Each row is a point on a landscape with many valleys, with its height.
A ball rolls from a point to the lowest of its 3 nearest points, and stops where none of them is lower. Distance is the straight distance between rows; heights are no part of it.
les: [107 119 121  99 118 137 125  93 108 129 153 180 111 121 157 124 131  82
 159 129  91 162  83 103]  height 47
zefi: [149 114 156 156  81 132  68  80 101 143  78 107 103 110 129  86 132 125
 140 159 175  64 152 153]  height 323
Pevot: [155  73 115 122 128 108 195 156 158 117 149 132  92 157 139 135 194  71
 116 135 116 130 151 118]  height 422
dogu: [164 155 120 145 113 102  61 129 120 122 121  99 127 103 150 105 127 171
 101 132 146  94 101 137]  height 197
Tefir: [105 150 128 107 153 109 102 101  79 117 124 173  68  92 145  95 104  86
 133 125 109 111 114 114]  height 269
sofon: [115  92 147 114 166 112 181 163 131 138 129 158 105 167 143 101 172 101
 135 142 143 165 126 116]  height 163
Pefa: [140 137 159 174  97  91  93 110 103 165 104 119 104 136 127 125  92 154
  91  95 157 101 140 137]  height 252
nuva: [167  77 145 145 115  99 113 124 160 126  96 148 122 109  67 166 168 139
 103 109 168 100 163 162]  height 362
Karon: [157  94 161 189  66 148  58  77 117 145  72 101 114 124 133 100 126 177
 138 137 161  60 168 161]  height 311
bor: [129 136 111 127 102 129 114 124 150 134 144 142 118 103 104 138 142 144
  98 119 149 108 122 146]  height 215
Dezi: [138  92 153 155 126  98  69  95  88 176  93 148  77 108 112  99 138 130
 119 109 139  93 137 128]  height 282
dof: [126  86  94 106 138 123 173 157 165 109 134 126 127 138 113 152 171 100
 150 180 103 147 125 140]  height 86
rufid: [149  67 189 171 123 103 150 101  93 168  64 152  92 158  90  98 120 107
 115  98 184  92 205 127]  height 393
riri: [159  95 149 170 137 113 169 124 168 133 104 150 104 160  80 177 172 102
  83 102 137 112 176 137]  height 628
suze: [100 131 142 101 159 129 124 114 109 111 135 164  91 119 140 101 122  85
 136 112 109 158  91  93]  height 111
tuk: [122 118 133 112 158 122 190 178 136 155 148 150 131 180 125 130 140 123
 115 124 139 162 119 132]  height 174
Fem: [126 145  92 130 118 149 176 151 169  98 167 145 169 112 130 153 148 161
 122 144 122 143 153 168]  height 109
rek: [124 152  98  78 149 164 154 145 153 120 184  92 208 105 126 168  85 203
 177 189  77 162 121 157]  height 221
galef: [136  85 163 150 164 108 175 144 102 177 100 149 106 149 108 142 109 110
  97  75 169 120 170 128]  height 431
Libef: [ 82  96 115  85 174 143 151 150 139 139 143 134 116 151 146 141 162  95
 208 185  64 170  99  91]  height 200
molo: [146  80 153 189 111 109 225 126 160 136  81  88 126 174 112 179 180  93
 133  82 130 119 208  85]  height 643
mam: [114 202  91 140 116 144  94 121 139  93 163  99 183  97 150 123 109 160
 150 105  96 130  81 129]  height 307
gur: [140  87  99 129 141 114 161 132 164  95 130 126 106 121 119 149 190  81
 101 141 129 131 146 143]  height 412
tosi: [150  95 143 168 106 126 134 111 149 139  71 134 175 142  68 208 139 144
  99  88 163 111 207 183]  height 514
rur: [148  78 175 156 135 105 108  96 125 143  96 142  73 116  97 105 138  98
 111 143 163  79 174 146]  height 355
zoza: [130 105 144 154 125 106 175 113 117 174  75 138 119 163  93 133 110 130
 102  70 156 128 194 109]  height 518
dom: [168 139 142 152 142  98  79 124 107 155 109  99  99 114 145  76  79 143
 117 126 158  90 138 131]  height 237
numus: [154 103 159 182 115 120 125 113  66 186  66 106 107 171 110  92  82 133
 110  85 192 103 185 110]  height 459
tumo: [ 89 177 109 113 101 180 115 130 133  98 175 104 175 126 158 135  90 159
 158 152  93 176  80 120]  height 119
nukif: [124 174  87 105 117 133  58  89  92  86 151  97 137  85 160 126 108 139
 134  97  90 113  88 108]  height 309
Gipeg: [150 103  96 147 104 128 154 155 182  64 134 138 137 129 111 194 179 163
 108 147 134 135 158 176]  height 326
Lukil: [ 83 142 122  94 118 177 116  94 126  95 168 166 132 106 152 148  97  92
 160 144 113 164  69  64]  height 223
rezo: [103 182 115 123 135 144 118 151 101  99 145  80 158 128 163  93  71  98
 127  98  98 156  55  82]  height 315
teke: [ 99 176  92 132  92 165  59 112 100  71 148 104 139 104 159 142  70 107
 154  90 122 130  68  65]  height 261
nubu: [162  87 142 150 126 109 148 136 158 125  95 115  68 151 118 161 178  93
 131 129 149 109 170 110]  height 646
Deba: [131 109 144 134 159 129 168 144 118 114 139 168 111 144 150 101 159  78
 131 137 152 152 101 123]  height 203
pob: [ 70 105 106  74 143 165 155 128 145 117 135 143 136 134 135 123 173 104
 176 160  77 160  80  91]  height 201
guf: [146 118 151 195  49 142  67  80 119 122  78 114 129  98 120 110 160 190
 123 131 190  68 149 166]  height 321
sez: [176 110 163 165  98 122 101  81 148 140  77 122 123 106  89 173 175 140
 107 114 181  87 171 167]  height 399
Pip: [135 104 153 134 133  95 169 118 120 154 132 151 112 125  98 123 127 121
  94 107 170 126 162 114]  height 350
Loso: [107 130  91  76 117 163 134 164 118 109 171 103 191 121 139 139 102 169
 185 165 100 169  85 136]  height 209
kugup: [149 115 123 132  98 116 127 169 169 112 126 146 161 122 132 174 160 167
  85 129 153 105 180 183]  height 373
Libom: [ 86 143 140  85 151 130 151 123 105 144 141 144 115 144 158  78 114  81
 162 108 100 164 101  96]  height 147
Sedi: [164 150 115 204  88 103  62 128 138 156 106  90 143 128 111 124 109 204
 103  92 159  68 149 137]  height 234
Nis: [165 160 131 145 113  99 116 139 125 135 137  97 143 142 141  90 109 147
  83 101 147 103 139 135]  height 199
nimov: [137 143  97 122 122 131 143 146 145 128 150 152 113 107 104 126 133 129
  94 119 119 142  99 162]  height 249
Raseb: [113 152 100  89 131 153 142 153 117 121 173 129 163  95 121 100 109 153
 146 154  87 165  96 157]  height 219
pof: [157  91 167 142 163  93 137 123  99 168 111 163  72 145 118 109 119 113
 119  94 161 122 166 127]  height 397
kefu: [105 136 106  80 134 140 182 149 133 131 135 163 100 141 144 103 135  98
 144 147 114 152 131 141]  height 232
gadu: [135 105 167 211  79 111  87 120 106 177  85 115 105 143 125 111  92 179
 110 105 188  79 167 133]  height 273
bim: [133 173 110 127 116 136  29  78 105 115 118 100 130  86 154 128 105 143
 167 117 119  93  87 110]  height 325
Ves: [ 84 172 100  97 117 134 109 107 135  98 137 147 143  88 136 140 122 123
 137 137 100 116 111 130]  height 214
Rov: [109 166 134  83 106 136  89  86 105 123 138 148 102 115 160 112 111  92
 149 112 100 129  93  97]  height 187
gusu: [105 158 164 122 159 135  94 111  72 133 116 169  62 130 180  81 112  60
 165 102 108 109 104  73]  height 118
Gir: [169 119 136 165 101 124 119 123 168 104  98 136 141 102  87 229 196 156
  83 110 153  81 182 187]  height 503
Tifo: [125 110 141 101 162 120 189 156 128 158 155 135 137 164 139 101 129 111
 130 147 110 168 119 136]  height 144
fil: [138 168 121 145 111 105  88 111 126 134 139 113 121 112 140 104 107 151
  86 118 131 113 123 156]  height 181
kupag: [100 117  90  98 134 171 138 142 143 103 147 115 173 114 102 134 128 153
 146 183  95 152 111 167]  height 207
kabad: [102 159 140  59 167 165 139 120 103 146 160  97 154 144 133 117 103 128
 168 170  96 206  71 113]  height 76
pefef: [ 87 166 127  84 113 161 128 133  96 101 177 117 146 109 137 126  94 124
 148 150  87 189  82 107]  height 100
datip: [149 119 137 186  74  93 101  98 122 129  86 131 192 149 106 168 110 187
  73  76 158 103 153 144]  height 408
Gise: [167 113 145 158 101  98  90 101 147 145  98 129 170 117 124 197 169 182
  94  91 162 110 166 166]  height 353
mavo: [153 134 144 144 126  97 123 118 117 151 119 143 111 129 130 116 122 160
 102 115 161  87 131 132]  height 195
ved: [ 83 123 131  68 132 159 142 100 136 109 148 145 110 155 135 144 147  86
 171 160  69 162  68  63]  height 228
Zizug: [151 172 126 163 130  81 102 145 118 138 112  86 131 118 138  71  78 133
 109 115 154  84 101 139]  height 218
konul: [154  78 174 165 124 138  88 100  79 171  82 120  77 129  98  85 115 127
 154 133 178  71 168 145]  height 238
dov: [122 139  96  77 151 148 171 160 155 150 152 106 172 124 145 132 121 162
 150 175 112 182 135 161]  height 168
Lat: [102 148 125  89 156 177 162 148 124 133 162  98 184 139 133 133  81 146
 176 173  93 196  78 107]  height 83
Sal: [140  94 124 153 115 103 181 147 158 140 103 142 112 149  97 160 173 107
  80 127 163 107 159 134]  height 634
peg: [152 139 139 124 127  97  88 102  88 138 105 146  82 111 120  71 117  98
 122 118 135  85 131 108]  height 205
bovi: [118 179 124 146 172 105  96 125 115 109 137  74 142 133 151  70  72 103
 127  95 129 122  98 105]  height 248
rit: [130 142 163 119 156 103 173 156 114 172 152 151 140 176 137  79 100 113
 116 112 124 153 113 135]  height 158
dif: [109 133  95 116 130 136 132 155 135  91 155 149 123  89 119 141 164 102
 134 152  97 116 113 154]  height 204
Kimo: [169 122 155 180  77 115 114 102 119 150  76 100 122 151 137 127 105 196
 103  94 168  81 164 154]  height 294
sok: [ 92 156 109  78 133 162 133 120 111 116 153 112 142 158 135 120  74 113
 160 174  94 209  58  95]  height 88
bokol: [142  80 152 158 143 110 182 132 155 174  93 146  85 159  90 159 146  80
  84 100 159 113 172 124]  height 636
Gita: [152 138  99 133 107 132  68 117 123 113 139 123 136  97 123 143 145 170
  99 125 119  82 136 156]  height 258
vasid: [160 128 159 175 125 106  92 118 115 171  99  99 131 128 139  90  80 165
  99 108 181  88 168 115]  height 254
sivu: [104 176  76 108  75 166  50  74 126  45 174 123 165 103 156 156  76 131
 132 113 119 127  72  91]  height 318
Siro: [117 142 113 110 122 118 107 104 125 115 124 169 102  89 113 110 135  98
 140 127  97 128 120 116]  height 280
Kikik: [133 148 176 141 145  96 133 157 102 164 143 107  83 159 148  59  81 115
  99  95 163 127 135 124]  height 178
zos: [ 86 114  84  88 131 159 123 127 162 106 151 147 115  99 141 136 146 118
 167 159 102 133 129 123]  height 193
Dal: [156  72 172 165 122 114 204 130 159 128 112 130  74 185 119 176 166  60
 100  97 128 139 187 111]  height 649
zik: [ 95 122 144  59 166 168 148 131 153 126 160 123 160 147 137 154 119 118
 177 184  90 193  77  95]  height 66
kizek: [127 196 117 102  86 155 122 163 139 109 175  79 182 110 153 134  93 185
 131 109  98 145  86 131]  height 317
vepe: [ 94 148  55  73 155 159 119 134 126 111 185 127 187 109 150 174 106 164
 175 193  82 155 120 147]  height 206
Nizu: [116 181  99 101 119 156 158 153 123 112 173 129 162 105 137 135 106 168
 140 170  80 159 106 148]  height 225
Kug: [131 104  76  94 145 149 158 143 185  97 132 124 126 118 123 151 195 112
 147 180 120 120 142 151]  height 55
Nasaz: [133  88 150 157 136 108 203 141 131 132 120 123 118 162 109 157 162  67
 108 112 151 130 180 112]  height 653
zeve: [153 100 183 156 116 112  82  95 118 149  96 145  94 113 106 111 140 146
 118 111 181  89 173 157]  height 324
Bil: [176  66 152 177 126 107 175 130 154 117 115 143  80 163 122 160 197  54
 111 113 133 131 162 113]  height 647
Fodem: [141 103 159 157 104  94 170 141 135 133 100 130 165 155  70 148 128 142
  82  71 135 126 164 138]  height 421
bepe: [121  85 145 154 134 103 227 129 121 151 119 114 122 201 113 163 142  84
 104  83 146 145 180 116]  height 662
vini: [104 157 149  96 159 133 158 135  65 131 114 127 131 157 203  54  90  88
 136 106 104 212  92  73]  height 134
Nupit: [128  92 139  77 158 160 156 146 158 120 155 128 113 150 145 151 166  97
 197 210  70 166  83  71]  height 217
moge: [123  82 139 152 150 125 205 148 119 146 110 136 132 181 109 148 137 105
 105  90 138 169 156  98]  height 674
tuda: [131 102 119 117  98 130 179 167 180  87 155 137 141 127 130 162 171 123
 129 165 127 130 156 163]  height 246
nor: [123 189 104 125 138 122  54  99 119 111 123 123 127  86 141 113 137 145
 126 126 102  93 119 127]  height 342
nos: [108 124 127  75 148 156 181 146 132 141 154 118 163 156 142 104 125 137
 139 171  98 185 111 134]  height 162
lil: [133 124 179 153 149 106  87 112  97 161 102 161  67 126 129  70 125  84
 135 144 144  87 141 139]  height 270
Gobe: [151  99 153 175 108  91  87 142 103 181  86 111  67 130 125  69  97 117
 147 126 172  81 140 143]  height 89
nud: [147 174 105 128 108 130 133 152 119 119 176 114 162 121 135 117 109 152
  97 137 130 151 101 155]  height 70
masil: [110 177 124 133 124 137  73  85 100 136 111 143  66  90 161 103  99 113
 137 127 134  99  96 120]  height 241
befu: [126 123 138 140 131 106 178 138 145 132 128 148 140 156  91 135 135 123
  93 103 142 129 151 137]  height 383
duvub: [137 149 130 141  91 123  62 101 125 121 114  83 140  77 151 102 138 163
 137 107 141  77  94 130]  height 220
bep: [106 129 162 127 143  91 143 156  91 133 154 138 109 151 175  74 106  95
 126 120 126 152 103 109]  height 137
kitaf: [112 129  77 112 124 134 121 131 191  67 151 119 153  98 123 192 180 141
 129 158  98 121 156 170]  height 388
buran: [101 137 149  66 171 148 167 142  87 181 153 127 155 166 141 110 106 102
 171 158  80 219  93  98]  height 60
sem: [140 166  74 126 110 144 117 128 109 129 157 152 162 119 122 119 113 158
 105 123 118 136 104 162]  height 87
gupi: [ 92 122  96  66 125 155 141 138 144  94 170 138 165 113 115 162 139 135
 156 165  81 159 106 131]  height 226
Sona: [117 114 142 122 171 101 140 110 135 112  97 173  76 135 118 109 179  80
 117 144 161 123 135 115]  height 344
donuz: [108 123 101 104 139 129 134 110 133 110 110 168 114  89 101 122 167 106
 119 112 127 131 116 150]  height 256
zegu: [132  94 196 155 168  95 111 124  88 177  83 152  63 149 139  59  94 100
 141 111 180 109 173 136]  height 380
Suvev: [120 187 116 145 122 173  95 116 106  68 173  77 174 114 141 118  73 127
 137 114 122 162  63  84]  height 308
tigu: [ 86 172 103 112  98 149  97 116 107 104 145 132 141 113 136 119 102 104
 147 110  93 150  83 100]  height 216
Ziv: [122 129 132  72 195 156 177 170 113 153 153 129 150 163 131 123 124 131
 188 170  80 203  88 111]  height 59
kam: [ 93 146 109  97 137 142 119 112 115 128 161 129 129  86 125 111 134 123
 159 124 100 146  83 117]  height 210
Zolep: [118  96 127 110 160 100 167 165 151 137 138 130 122 157 135 111 154 104
 139 169 127 145 126 149]  height 114
sek: [151 146 108 154  82 116 113 156 143 114 129 125 167 125  90 155 133 215
  92 117 132 118 131 165]  height 356
Bot: [137  71 117 138 125 131 194 171 151 129 110 118 131 169 111 180 165 124
 110 140 119 148 165 119]  height 435
kunad: [101 124 114  61 169 173 141 145 143 136 129 121 158 136 136 144 113 140
 181 175  83 174 107 140]  height 90
sop: [ 98 137  71 102 111 179 131 117 144  94 159 142 165  92 115 137 147 112
 147 173 103 134  98 162]  height 229
vev: [ 91 164  59  83 115 140  99 108 150 103 147 136 146  95 146 142 123 152
 132 134  92 113 109 142]  height 175
ditop: [121 153 147 139 151  87  93 114  85 145 134 103 109 129 173  70  84 100
 133 112 108 102 127 100]  height 231
tigo: [144  99 137 171 132 111 156 115 140 141  77 133 131 162  86 173 146 116
  92  93 150  91 194 136]  height 615
gube: [152 152 129 171 116 112  55 119 143 132 102  69 157  93 159 100 129 193
 116 125 158  64 116 138]  height 211
seso: [150 115 150 150 130 101  72  92 148 121 100 158 113 105 101 136 171 123
 102 123 143  85 147 175]  height 371
lag: [154  96 168 190 120 126 101  86 102 172  66 148  91 151  95 106 127 139
 130 112 169 105 186 135]  height 314
Zeliz: [124 139  86  94 153 181 158 151 145  78 159 101 195  94 128 143 117 174
 181 186  83 156 126 142]  height 227
kizez: [173 113 128 121  90 106  73 107 134 132  92 144 106  98  95 160 170 175
 114 127 132  88 147 168]  height 396
fofi: [110 147  69  95 121 158 114 115 131  92 144 130 158 103 132 137 165 156
 123 143 110 147 111 164]  height 173
Bofo: [156 133 148 182  92 123 104  87 120 183  79 113 140 145 123 152 116 180
  93 100 140  87 186 139]  height 333
Zazal: [145 124 130 143 143 116 136 139 123 151 130 160 130 136 130  92 114 131
 103 141 148 112 110 140]  height 140
lelop: [140 119 125 168 110 114 163 156 143 129  87 129 162 138  88 191 151 168
  83 105 152 130 164 150]  height 392
deso: [108 182 141 119 114 151  67  78 107  94 158 127  90  90 159 122  93  67
 161 117 123 133  78  60]  height 208
zup: [120 112 137  66 206 151 167 178 127 156 172 124 151 165 148 162 130  95
 215 186  60 204 106  84]  height 97
rusi: [149 131 111 138 111 129  93 120 159 106 129 151 140 116 106 170 183 164
  92 127 126  99 152 194]  height 303
mon: [150  81 190 162 125 106 101  92  74 185  73 160  52 140 105  78 106  86
 154 152 187 101 181 141]  height 305
bele: [146 132 123 162  97 115 123 130 145 112 120 107 195 126  82 235 155 177
  78  86 138 113 189 187]  height 502
lupo: [134 120 162 188 117  96 143 115 108 176  91 137 110 155 119 116  87 134
 115  92 169 119 189 103]  height 490
Vukil: [152  83 152 138 152  85 187 141 164 128 106 150 104 158 138 126 158  63
 119 112 154 101 164 110]  height 657
pape: [153 112 156 165  75 129  77 111 105 167  72  96  98 121 151  89 102 166
 149 111 182  77 163 143]  height 313
fopi: [143 175 147 172 120 108  72 139 133 142  95  71 158 138 153  92  88 197
 119  99 172  84 120 142]  height 224
fopu: [134  80 165 167 145 110 204 139 142 150 101 144 124 176  97 149 141  87
  93  63 160 128 176  99]  height 648
nidi: [114 162 128 115 129 145 134 122  81 151 141 106 123 123 184  83  80  93
 131 108 123 169  97 104]  height 122
vod: [137 145 124 134 128 107  62 103 120 145 119 115  91  68 135  93  94 131
 131 118 124  90 107 128]  height 194
pavom: [134 132 128 140 126 111 149 149 133 126 158 142 140 121 142 120 106 167
  96 120 134 157 129 151]  height 98
nuza: [166 116 110 175 103 116 106 145 177  82  99 117 126 105 104 202 206 128
  96 147 140  99 171 156]  height 546
Rulik: [147  76 177 162 157  89 174 138 118 133 102 160  96 158  98 144 139  82
 102  97 147 104 179 114]  height 645
sil: [105 156 150  97 142 146 115 102  95 109 148 159  75 108 147 124 100  81
 169 116 112 152  79  92]  height 151
getil: [125 107 145 142 154 103 115 115 109 143  88 188  55 120 109  79 133  77
 137 132 156 113 134 128]  height 319
noruv: [ 82 153  90  93 108 167 104  98 141  96 167 169 146  90 130 150 135 129
 148 134 104 129  88 123]  height 239
rab: [160 156 104 147 105 115  75 119 116 130 120  98 138 112 126 114 110 184
 113 108 161  87 133 142]  height 213
Dogam: [159  66 170 168 152 115 118  96 103 144  68 154  73 118  86 112 138  96
 127 106 163  76 160 119]  height 379
nak: [126 112 118 107 158 135 194 189 144 125 134 131 149 170 127 116 143  97
 125 175 128 139 126 138]  height 141
magom: [128  95 138  95 172 118 186 175 140 140 155 129 118 170 135 102 173 117
 177 179  76 150 122 103]  height 222
fazog: [179  90 141 148 119 104 115  85 173 129  98 117 113 113  77 184 167 105
 107 114 146  96 169 154]  height 406
Nebik: [ 89 154  71  86 117 158 104 139 129 107 183 113 183  95 126 152 102 144
 160 170  88 155 104 140]  height 198
nakeb: [ 79 136 146  65 132 173 151 110 138 132 152 139 122 133 140 146 100  79
 169 155 102 167  88  79]  height 244
Lafu: [125 125 104 105 134 141 150 151 155  80 150 139 151 120 132 141 158 161
 135 163 131 143 126 154]  height 139
Bab: [133 153  71 101 120 163 139 179 154 106 166 126 212 119 133 134 117 203
 140 170 127 149 132 181]  height 79
sukop: [117 181 102 141 131 117  66 106 106 102 109  79 140  90 132 110 102 137
 125  88 109  87  86  74]  height 264
vone: [124 165  85 104 128 140  95 103 125  95 151 125 150  89 137 133 135 171
 119 126 119 109  97 153]  height 132
ranib: [124 148 153 122 159 115 112 114  72 141 106 140  77 146 169  63  96  76
 142 101 111 150  99  92]  height 189
mavi: [ 84 135 136  65 173 147 157 164 127 166 148 133 153 166 148 130 125 114
 181 180  94 214  94  97]  height 38
doz: [116 104 155 125 155 119 180 135 125 147 116 162 105 150 110 110 120  85
 107 103 164 132 138 126]  height 385
lavub: [157 113 134 172  87 117 129 103 156 133 101 126 177 105  85 220 181 164
  83  97 132 111 188 178]  height 441
Kifas: [116 112 105  85 148 156 166 136 162 108 154 131 119 126 138 137 153  96
 190 176  84 142  99 121]  height 164
viba: [102 187 104 114 100 159  40  91 124  74 160 125 127  77 140 141  87 119
 148 121  99 123  74  79]  height 272
Mivav: [ 87 110 118  88 142 164 151 140 152 119 153 129 111 138 143 116 145  97
 191 158  92 155  94  88]  height 182
kopu: [133 116  98 125 113 158 138 173 185  96 144 133 166 123 112 157 139 161
 106 143 132 140 140 187]  height 166
Damef: [136 169 137 126 124  94  98 113 105 142 129 129 119 107 134 104 116 125
 115 117 139  99 115 122]  height 161
Vukik: [127 115 107 148 101 140 173 153 161  81 140 130 180 123  89 173 149 164
  78 123 140 129 172 182]  height 260
gil: [129  65 163 134 126 124 221 180 136 146 111 119 133 232 127 156 165 104
 111 139 137 169 165 128]  height 466
gega: [136 210 108 127 105 142  98 147 130  95 152 102 126 108 141 107  78 172
 106 116 116 121  87 111]  height 247
fav: [ 95 140 140  96 152 133 170 134 109 130 156 129 140 158 151  86 120 111
 138 140  82 177 105 120]  height 157
Pevof: [169 114 134 149 130 125 139 130 153 123 131 157 147 122  85 149 151 152
  93 124 155 126 151 167]  height 296
vimo: [163 129 162 191  74 111  75 104 133 157  81  85 172 141 124 133 120 212
 117  81 165  91 184 157]  height 310
noseg: [116 111 121  70 190 132 169 175 138 142 166 101 143 144 126 149 124 126
 171 193  97 180 125 100]  height 85
vudo: [149  91 165 151 119  89 107 128 105 155  97 116  82 137 111 116 124 119
 107  97 169  96 143 129]  height 346
Zut: [ 98 168 111 114 104 151  72  97 116 106 149 111 127  98 169 121  89 107
 135 110 114 131  85  68]  height 242
rulu: [151  83 150 178 118 104 189 127 143 143  83  97 115 164  87 194 172  93
 121  72 113 125 203 136]  height 635
Kedad: [140  82 151 112 172 126 194 212 136 163 164 114 129 186 145 122 153 116
 158 170  99 161 113 115]  height 186
tup: [128 115 101 115 142 156 202 193 162 130 157 110 161 144 123 151 153 159
 131 178 133 163 134 127]  height 190
Kamez: [135  98 139 155 118 119 160 154 176  92  93 142 159 131 116 191 181 128
  87 124 128 117 178 163]  height 449
Lusod: [110 119 160  94 158 124 183 135 130 138 134 161 118 161 146  80 150  77
 130 150 115 159 111 128]  height 176
duf: [135 162  90 134 124 121 132 161 135  99 166 119 191 110 124 133 123 178
 108 134 129 121 118 153]  height 43
senam: [103  95 109 101 145 129 179 152 186 105 146 120 122 157 143 138 185  88
 170 193  91 152 117 144]  height 131
Gopum: [ 96 144 169  83 181 159 134 136 121 132 149 137 114 170 163 115 118  82
 172 123  93 200  62  84]  height 165
zal: [110 137 117  90 144 124 155 121 124 133 138 158 109 118 136  93 149  92
 122 148 120 130 116 136]  height 212
Tufo: [103 188 151 108 133 155 116 135  87 133 134 120 118 102 169  90  78  88
 155 100 102 159  83  93]  height 133
tid: [109 124  98  91 145 141 153 134 155 105 154 138 126 131 143 146 161  98
 151 169 103 142 104 145]  height 143
lelu: [103 117  66  94 155 153 152 134 161 114 150 118 129 115 121 137 157 127
 135 181  81 149 118 136]  height 177
Teraz: [ 98 122 154  67 168 143 162 145 134 129 156 150 122 161 148 125 156  92
 169 162  94 166  87 118]  height 202
rin: [152 118 170 205  66 133  62 102 149 150  70  70 146 125 154 118 121 183
 117 103 184  77 152 134]  height 320
sabos: [166 106 122 179 104 107  62  90 118 141  94 113  89 102 140 110 128 163
 133 137 163  80 125 147]  height 312
nebok: [ 95 156 158 105 113 169  96  97  89  80 165 139  97 103 176 140  74  71
 167 118 106 166  54  35]  height 169
lov: [176  83 159 175 122 101 110 102 114 159  81 140 106 127  85 139 149 146
  96  80 169  98 193 129]  height 381
Gevuv: [141 104 139 134 142  96 103 104 129 108 115 153  91 113 109 108 163 114
 104 115 151 103 132 130]  height 345
lesub: [149 113 151 154 158  91 103 152  60 174  93 150  71 144 147  62  90  99
 116  96 168 130 158 133]  height 426
mefu: [157 101 148 165 110 106 140 110 157 120 112 167 120 126 128 148 160 123
  83 110 146 106 148 141]  height 349
gida: [115 164 120 140 116 123  60 106  96 121 127  97 123  97 157 105  96  94
 125  99 112 111  95 103]  height 257
tupe: [134  86 159 148 126 110 182  90 128 171  92 128 144 188  74 174 116 107
  92  75 155 113 194 127]  height 579
mir: [130 148 130 133 134 103 128 153 106 146 112 124 112 124 131  73  98 138
 101  99 127 132 114 105]  height 138
kon: [134 180 109 138 126 108  68 136 126 126 135  86 123 126 136  93  63 151
 104  96 134 112  83 109]  height 233
vozi: [117 176 121 118 125 138 141 126  85 117 172 118 157 108 154 106  95 126
 129 116 114 158  80 117]  height 113
Rog: [123 113 101 129 130 119 180 142 160 117 142 131 125 143 116 129 162 128
  98 140 135 152 138 130]  height 400
zizav: [148 100 125 139 134  97 147 116 128 139  93 156  98 130 105 134 136 119
 109 104 158 114 154 128]  height 302
tupu: [152  90 173 160 147 115 158 122 151 156  97 137  73 152  88 136 158  89
 116  96 149  99 182 119]  height 642
dem: [111 121 125 172 111 118 206 142 132 163 113 108 151 177  84 175 147 136
  83 103 144 139 198 128]  height 472
pena: [100 173 117 100  90 157  96 107 120  96 172 127 144 121 158 151  93 112
 151 140 105 146  90  79]  height 240
losi: [153  98 160 170 143 110 103 114  58 197  91 116  67 153 137  90  75 117
 123 105 190 102 167 118]  height 432
vegal: [127 194  91 106 107 150  76 116 120  73 161  81 160  93 156 139  95 143
 147  92 118 127  75  92]  height 291
roba: [132 146 104 118 132 137 138 149 167 110 137 134 135 126 101 133 147 169
 104 144 140 115 130 156]  height 172
Liliv: [ 93  99  84  78 146 194 132 121 189 116 187 128 198  85 132 189 127 187
 185 189  71 142 137 148]  height 235
bisu: [103 155 141 114 115 123 141 148  88 124 145 117 119 136 167  71 101 132
 115 121 129 141  97 113]  height 123
loke: [ 97 158 149 116 140 153 112 103  83 123 128 133 105 129 167 120  97  64
 148  98 108 159  68  51]  height 148
nid: [131 103 113 138 124 143 180 156 188 115 145 124 141 155  93 157 161 132
  96 145 153 164 164 145]  height 414
dil: [108 132 108  71 171 160 151 167 129 144 184  87 179 100 122 147  89 171
 177 193  78 172 118 129]  height 230
zeva: [ 85 106  83  87 142 178 126 147 180 105 154 127 140  94 127 188 122 128
 211 191  71 140 127 104]  height 255
Mavin: [157 134 130 130 124 118  58 108  99 143  97 149  92  77 119  89 148 153
 144 126 159  61 146 127]  height 283
rif: [155 102 138 182  83 131  68 114 110 159  87 124  91 126 116 119 123 166
 117 128 167  84 156 144]  height 295
sozu: [143 193  98 156 114 121  90 143 120 108 131  73 155 119 142  96 109 184
 103  91 137  85  82 141]  height 250
gunot: [108 119 141  91 193 107 174 147 100 140 137 149 132 180 152  82 117 114
 162 143  99 188  90 118]  height 170
Dazir: [129 135  84 102 135 142 106 104 138 100 138 144 131  75 119 132 150 155
 135 138 120 101 119 145]  height 54
guna: [157 136 109 140 119  91  86 106 121 130 110 142 128  97 113 121 135 167
 107 112 149  94 130 142]  height 243
zabi: [131 146 132 174 111 101  58 134 103 150 118 108 108 118 116  92 120 162
 115 109 146  91 139 147]  height 236
Tenot: [121 163 106 102 133 124  97 131 124 110 144 128 128  96 155  92 107 114
 127 125 115 109  86 116]  height 188
burod: [136 109 126 149 119 108 122 141 121 123 125 142 125 129 110 138 118 155
  77 117 157 108 151 138]  height 251
Duz: [ 76 156  93  87 124 186 106 120 126 103 176 132 174 111 143 178  99 155
 168 170  73 171 102 128]  height 167
refi: [165 141 130 141  90 126 172 148 151 117 126 135 174 149 108 184 140 182
  82 120 154 135 153 146]  height 327
burid: [100 189 122 128 128 142  81 104  96 104 147 105 120 102 172 119  79  95
 138 108  99 119  80  79]  height 245
Lila: [172 111 121 153 106 116 105 128 147 138 104 139 134 123 118 158 123 170
  95  99 151 102 154 146]  height 285
fepu: [129 118 155 143 118  99  89 119 107 148 110 154  73  95 137  92 115 126
 116 131 150 100 134 136]  height 253
depep: [114 122 120  97 149 138 163 140 143 126 164 136 157 140 135 114 149 131
 133 171 108 146 109 120]  height 171
vibo: [129 130 104 120 130 154 166 169 168  97 145 123 167 133 130 152 173 139
 125 161 120 125 123 166]  height 159

Where does a ball stop that starts at each point below?
vasid: Damef
lelop: Fem
Vukil: zizav
Dal: zizav

Call two points neighbours if one is among the 3 nearest of the other. Go from one point of each pair to the other, from neighbour to neighbour, staying as low as possible. Name the highest point that can't be avoided.
duf and zizav: Gevuv
Kug and Zolep: depep
les and mavi: Libom
